Points on a hilly landscape, in no order, each with its height.
A ball rolls from a point to the lowest of its 2 nearest points, and stops where none of them is lower. Distance is the straight distance between rows; heights are no part of it.
(196): [121  86 106 119 135 149 158 111 157  98 122  85 161 109 112 124 167 197
 131  89 136 148 108 104  88]  h=296
(220): [104 151 105 151 121  89 130 150 114 131 107 125  41 135 157 167 130 126
 103  98 158 108 101 115 145]  h=556
(12): [118 125  95  95  98 107  98 147 118 138 143 147 118 115  82 163 133 110
 114 148 149  81 150 158 104]  h=791
(648): [126 165 177 139 173  91 149 120 123 137 153 183 156 143 118 137 102 130
 139 151  97 103 117 141 155]  h=595
(736): [ 82  95 102 153 132 134 107 189  96 122 119 144  77 116 152 113  72  76
 110  91 121 134  82 125 120]  h=423
(517): [166 137 176 141 146 137 141 145 134 156 119  99 162 160 161  98 122  97
  26 133 158 101 118 172 145]  h=674
(336): [118 117 113 118  98 163 108 138 107 129 163 137 119 122 138 112  97  99
 143 184 142 128 126 156 116]  h=405
(989): [157 156 115 117  97  90 183 107 134 116 139  78  96 139 110 171 155 135
  91 115 188  53 115 119 167]  h=497
(104): [122 150 124 123  72 124 112 134  91 124 124 153  62 136 118 129 165 111
 157 148 128 155 158 148 132]  h=345
(928): [127 135 163 169 161 109 125 134 150 123 146 141 165 139 128 137 114 135
  70  87 112 146 120 145 134]  h=588
(904): [143 141 157 170  85 117  90 153  95 124 133 163  97 137 161 129 107  80
 104 144 122 149 130 165 148]  h=258
(1065): [104  76  71 110 153 157 129 145 148 114 129 132 113 123 124  97 121 131
 135 123 135  89 102 132  89]  h=833
(1019): [125  76  97 131  98 158 182 126 131 102 113  45 131 118 156 121 145 204
 134  97 167 164  86  85 108]  h=224
(483): [146  72 109 113 137 195 116 132 161 150 121 135 105 143 153  78 109 108
 140 142 151  96 137 126  95]  h=813
(1066): [129  80 149 123 109 160 146 140 100 119 116 172 126 128 163  97  96 105
  92 103 112 110  95 121 111]  h=730
(718): [115 137  85 120  81 100 127 134  92 118  51  78  54  93 174 132 195 183
 160 125 138 174 114  86 123]  h=408
(906): [149 162 170 120 168 100 118 123 121 155 155 161 193 146 127 138  90 110
 124 194 123  72 124 161 158]  h=639
(1028): [143 112 114 132 112 147 126  93 147 104 177 117 172 126 154 120 107 141
 124 164 152 108 101 137 137]  h=270
(1026): [118 142  91 119 113 146 147  78 140  82 117 107 111 113 151  89 163 145
 161 135 108 148 107 107 129]  h=336
(164): [127  81 105 111 135 144 160 116 140 107 130 140 139 142 132 107 171 196
 133  83 127 120  99 109  94]  h=346
(362): [185 112 136 100 114 205 130  60 164 141 131 113 162 146 168  98 134 121
 145 149 145 110 164 109 121]  h=774
(96): [132 180 154 137 117  91 160  76 114 104 153 149 155 133 138 149 124 130
 133 160  98 112 117 132 170]  h=548
(134): [106 118 109 157 134 114  90 141 117  94  98 161  81 119 135 110 162 145
 183  99  95 184 113 103 120]  h=494
(290): [137 146 152 145 166 133  90 118 164 131 159 113 218 112 130 123  70 106
  81 172 134 117 123 155 138]  h=434
(1012): [142 118 156 168 189 171 158 118 204 130  87 117 154 162 181  38 103 107
  71  73  90 138  92 102 164]  h=836
(1079): [133 124 135 157 141 114  75 180 117  98 136 182 132 142 130  86 127  59
  86  92  92 115 109 185 146]  h=443
(592): [104 142  87 147 132 117 138 108 156 103 117  69  96 113 134 120 124 113
 105 108 151 125 100 121 132]  h=372
(47): [ 77 131  69 111 106  49 125 178  92 123  97 123 102  98  64 169 168 152
 167 116 103 161 138 137 114]  h=184
(79): [113 129 130 152 117 140 105 146 108 147  95 118  34 134 155 145 125 127
 163 118 145 177 144  90 121]  h=463
(670): [132 133 101 130 107 132 150 100 128 105 122  56 106  97 144 155 117 138
 145 150 163 130 120 103 133]  h=306
(889): [182 143 189 149 206 179  85 125 182 161 121 135 190 145 143  77 105 103
 104 151  97 140 158 128 135]  h=442
(400): [105 147 110 146 143 111 116 112 153 110 137 123 127 109  86 130 147 140
 156 124 102 167 149 134 116]  h=182
(297): [115 130  75  75 118 131 143 128 126 137 126 111  89 114  94 147 146 130
 130 154 169  64 143 125 103]  h=809
(215): [114 132 135 141 137 112 126 143 102 150 103 150  43 141 138 170 120 147
 160 118 148 126 127  96 114]  h=508
(494): [167 169 110 119  96 108 163 107 148 147 146  54  96 145 105 178 153 150
 139 151 207  84 161 113 175]  h=440
(733): [103 116 153 174 107 130  88 198  80 111 124 166  68 138 150 111  87  70
 127 116 123 157 110 145 146]  h=364
(862): [ 63 125  64 112 150  90 149 161 106 113 113 100  93  99 109 166 118 149
 146  97 139 115  80 110 116]  h=305
(447): [133 129 191 102 176 137 153 124 122 155 101 131 125 116 120 134 104  97
  77 105 128  77 134 118 110]  h=721
(664): [169 162 159 108 115 150  95 123 107 186 159 134 144 166 162 149 117  91
 146 184 160 118 202 170 147]  h=509
(560): [146 169 152 136  75 103 116  81 112 105 157 181 182 118 127 158 133 139
 136 164  83 148 151 138 161]  h=501
(657): [122 177 172 131 184 147 144 112 133 160 140  98 131 122 124 126  87  90
 154 159 126 143 157 126 135]  h=135
(639): [137 114 123 133  94 154  91 121 128 123 178 142 178 131 153 107  96 111
 113 185 150 127 116 172 128]  h=343
(882): [123 100 179 155 162 193 130 160 134 163  87 154 104 171 185  35  73  74
 125 126 106 147 112 128 148]  h=787
(854): [152 108 181 164 170 133 110 165 147 146 118 134 169 152 153 101 109 100
  37 102 123 133 113 164 129]  h=632
(756): [125  79 159 141 142 169 125 163 108 125 110 194 120 142 168  62  76  81
 120 110  92 121  89 124 126]  h=755
(231): [131 100  90 127 106 120 120  95 140  82 164 138 192 114 136 145 131 175
 135 150 134 110  95 130 119]  h=330
(452): [130 136 128 126 129 148 132 113 160 154 133  60 109 124  95 154 141 141
 116 123 172 153 178 128 104]  h=436
(926): [136 148  86 112 107 125 129  76 138  75 101  99 158  77 134 106 188 173
 174 139  76 175 119 102 120]  h=385
(10): [122 138 106 107  83  88 127  97 100  80 107 145 157  68 108 146 170 162
 165 145  70 175 137 120 125]  h=426
(19): [ 54 140  39 116 132  49 141 178  95 116 112 115  92 105  92 162 153 140
 160  92 109 125  83 130 125]  h=251
(817): [135  81 164 155 145 193 145 127 179 147  85 150 126 164 168  38 104 106
 102  80 103 152 128 104 138]  h=814
(694): [155 102 140 114 146 206 151  87 173 132 126 118 153 140 155  68 106 123
 141 144 122 120 133 105 117]  h=792
(884): [144 135 195 104 178 139 126 126 120 142 104 180 135 114 118 114 111  86
 100 107  82  97 138 115 113]  h=698
(100): [129 104 101 122  91 126 114 135 131 128 120 107 114 115 104 158 170 157
 102 103 157 155 165 133  92]  h=483
(205): [123 158 127 126  91  96 188 103 126 140 154  53 152 133  88 184 138 182
 173 160 153 162 147 111 151]  h=183
(721): [101 121 146 141 155 104 112 179 104 102 145 202 111 144  75 112 152 116
 145  66  79 139 125 147 123]  h=579
(436): [109  98 142 125 111 139 164 134  89 128  95 160  86 130 169 123 104 116
  92  70 120 114  86 101 123]  h=707
(744): [125 155 142 139 157 136  98 116 146 138 144 136 126 125 104 119 121 106
 152 145 109 155 170 142 121]  h=262
(969): [154 108 156 104 109 145 110 106 135 127 159 187 160 160 105 119 171 143
 105 116 130 107 152 152 112]  h=455
(568): [166 122 148 148 117 162 166  77 162 106 122  79 138 136 174 100 118 126
  96 114 147 110 107 103 151]  h=732
(637): [126 150 122 103  84  72 136 121 123 185 166 151 181 171  76 184  91 117
 160 214 137  82 167 152 152]  h=708
(410): [156 115 139 143 127 160 143 108 165 129 126 100 146 150 168  84 115 105
  69 124 154 105 115 145 138]  h=709
(541): [154 154 115 128 133 131 136 108 163 172 148  44 106 144 103 181 134 151
 156 149 202 121 194 116 134]  h=377
(914): [174 125 187 126 160 178  84 111 157 164 132 137 166 143 143 110 119  96
 111 144 124 136 179 133 117]  h=373
(337): [125 154 122 124  74  82 115 101  97  88 137 178 181  82 103 166 138 144
 152 157  58 154 135 123 142]  h=461
(894): [145 151 166 106 119  83 103 132 117 173 163 166 194 157 111 160  99  99
 137 214 138  81 154 175 162]  h=675
(579): [102 140 135 168 197 166 147 111 198 116 100 108 131 128 153  57  89 112
 109  68  84 151  87  65 150]  h=855
(782): [139 144  90 125  80 117 153 139 114 132  88  57  67 127 163 145 201 209
 162 137 170 171 126  94 134]  h=360
(864): [115 147 113  89  88  89 145 102 109 155 154 139 167 136  80 177 117 144
 196 204 128 115 172 129 136]  h=735
(509): [140  86  86  99 101 163 179 137 121 119 112  45 108 101 140 127 147 204
 160 143 188 133  96  79 106]  h=139
(1045): [112 161  91 137 110  64 155 142 126 132 133 111  82 135 109 186 137 140
  97 112 164  92 116 136 149]  h=545
(138): [147 141 172 133 111 146  81 122 138 143 179 135 223 122 133 121  90  99
  94 188 137 148 140 168 145]  h=416
(206): [119 116 104  93 104 140 157 106 107 116  95  58 122  75 133 147 142 175
 169 154 142 161 123  84 104]  h=235
(484): [ 85  81  75 123 157 146 111 168 122 108 151 164 122 125 102  88 122 123
 160 108 106 125  92 145  92]  h=848
(158): [114 117  86 141  96  78  91 163  94 101  68 128  73  94 144 135 193 172
 161  98 105 190 116 112 114]  h=452
(183): [140  76 136 104 121 164 141 115 140 118 148 164 158 144 119 111 150 154
  95 100 126 118 128 136  89]  h=406
(516): [139 150 104 138  99 116 163 126 129 152 140  64  96 151 131 174 158 202
 173 155 183 160 142 112 144]  h=283
(662): [128 165 156 150 192 136 142 126 155 152 150  62 143 128 132 117  68  98
 129 165 158 117 126 136 151]  h=260
(264): [127 113  99  85  70 124 137 134 112 137 117 116 106 124  85 144 213 179
 126 115 147 155 160 135  92]  h=514
(796): [149 139 171 145 183 148 129 124 155 138 141  67 209 114 141 105  67  94
  68 162 150 113 111 143 143]  h=371
(633): [126 124 154 102 146 116 127 147 106 160 104 147  91 113 107 157 106  89
  88 107 140  78 146 136  98]  h=742
(750): [125 150 140  90 127 132 138  89 103 146 148 153 156 122 104 158 126 151
 219 184  96 141 171 115 128]  h=759
(334): [143 143 119  95 123 128 103 152 117 173 125 126  95 122 117 167 107  87
  90 170 178  62 162 151 119]  h=768
(626): [156 143 205 131 176 119  90 143 123 135 130 207 139 138  97 121 123  99
 140 122  84 116 169 139 126]  h=662
(437): [131 130 122 152  88 106  74 146 117  92 155 180 126 142 119 114 149  90
 116 131 112 134 136 184 145]  h=359
(747): [140 126 165 143 153 110  83 152 139 103 150 214 146 138  75 118 155 120
 131  84  79 132 152 146 130]  h=620
(288): [ 90 114 102 115 149  90 147 163  95 117 152 182 131 143 103 152 140 126
 121  58  95  99  94 154 122]  h=624
(847): [152 147 178 164 203 130 130 113 179 132 142 131 168 130 134 116 110 137
  94 109 110 123 119 109 139]  h=547
(481): [135 166 147 138 107 102 177  84 124 137 174  65 191 126  99 189  96 164
 186 178 143 159 160 107 164]  h=268
(642): [ 92  91 117 102 125 119 171 148  65 118  99 155 104 118 148 150 130 129
 101  31 107 112  69  99 107]  h=681
(328): [ 84 142 116 163 155  91 105 152 117  85 119 176 104 125 101 119 161 134
 169  72  72 176 106 119 141]  h=533
(661): [176 131 180 102 125 148  83 107 132 170 147 165 167 153 135 132 138 107
 122 154 144 114 183 159 127]  h=441
(270): [ 72  88  73 135 148 119 123 169 106 116 115 116 101  90 137 140  91 125
 130  90 131 135  76 107  98]  h=361
(450): [120 135  88 117  87 132 129 104 122  98 122 135  90 128 130 109 182 133
 136 128 122 144 129 140 123]  h=279
(256): [ 84 101  79 101 118  89 157 185  63 118 117 154 107 125 114 169 165 152
 124  36 102 121  78 129 111]  h=655
(647): [ 84 128  89 131 135  75 108 154 130 111 142 140 147 107  56 155 150 145
 153 112  95 161 146 148 111]  h=87
(617): [163 163 175 146 222 129  97 123 176 144 113 140 181 126 131  99 108 103
 100 144  95 105 125 129 142]  h=502
(145): [107 149 114 135 100 141 111 174  97 143 100 138  13 139 121 124 156 102
 143 116 146 158 149 131 128]  h=407
(905): [188 101 127 121 102 186 140  61 168 129 103  79 125 139 184 116 124 122
 130 138 166 100 146  86 136]  h=756

For each start below, name the point where the ball stops.
(1012) | (205)
(969) | (509)
(297) | (205)
(362) | (914)
(642) | (205)
(648) | (450)
(854) | (914)
(270) | (647)
(220) | (450)
(747) | (205)

Call two points neighbours if one is among the 2 nearest of the other. Go from one point of each pair to the other, from neighbour to neighbour, staying as low as possible. Name the highest point that can't be avoided.
(657) and (904) | (736)
(1028) and (647) | (290)
(914) and (205) | (864)
(541) and (450) | (264)
(509) and (914) | (969)
(657) and (647) | (744)
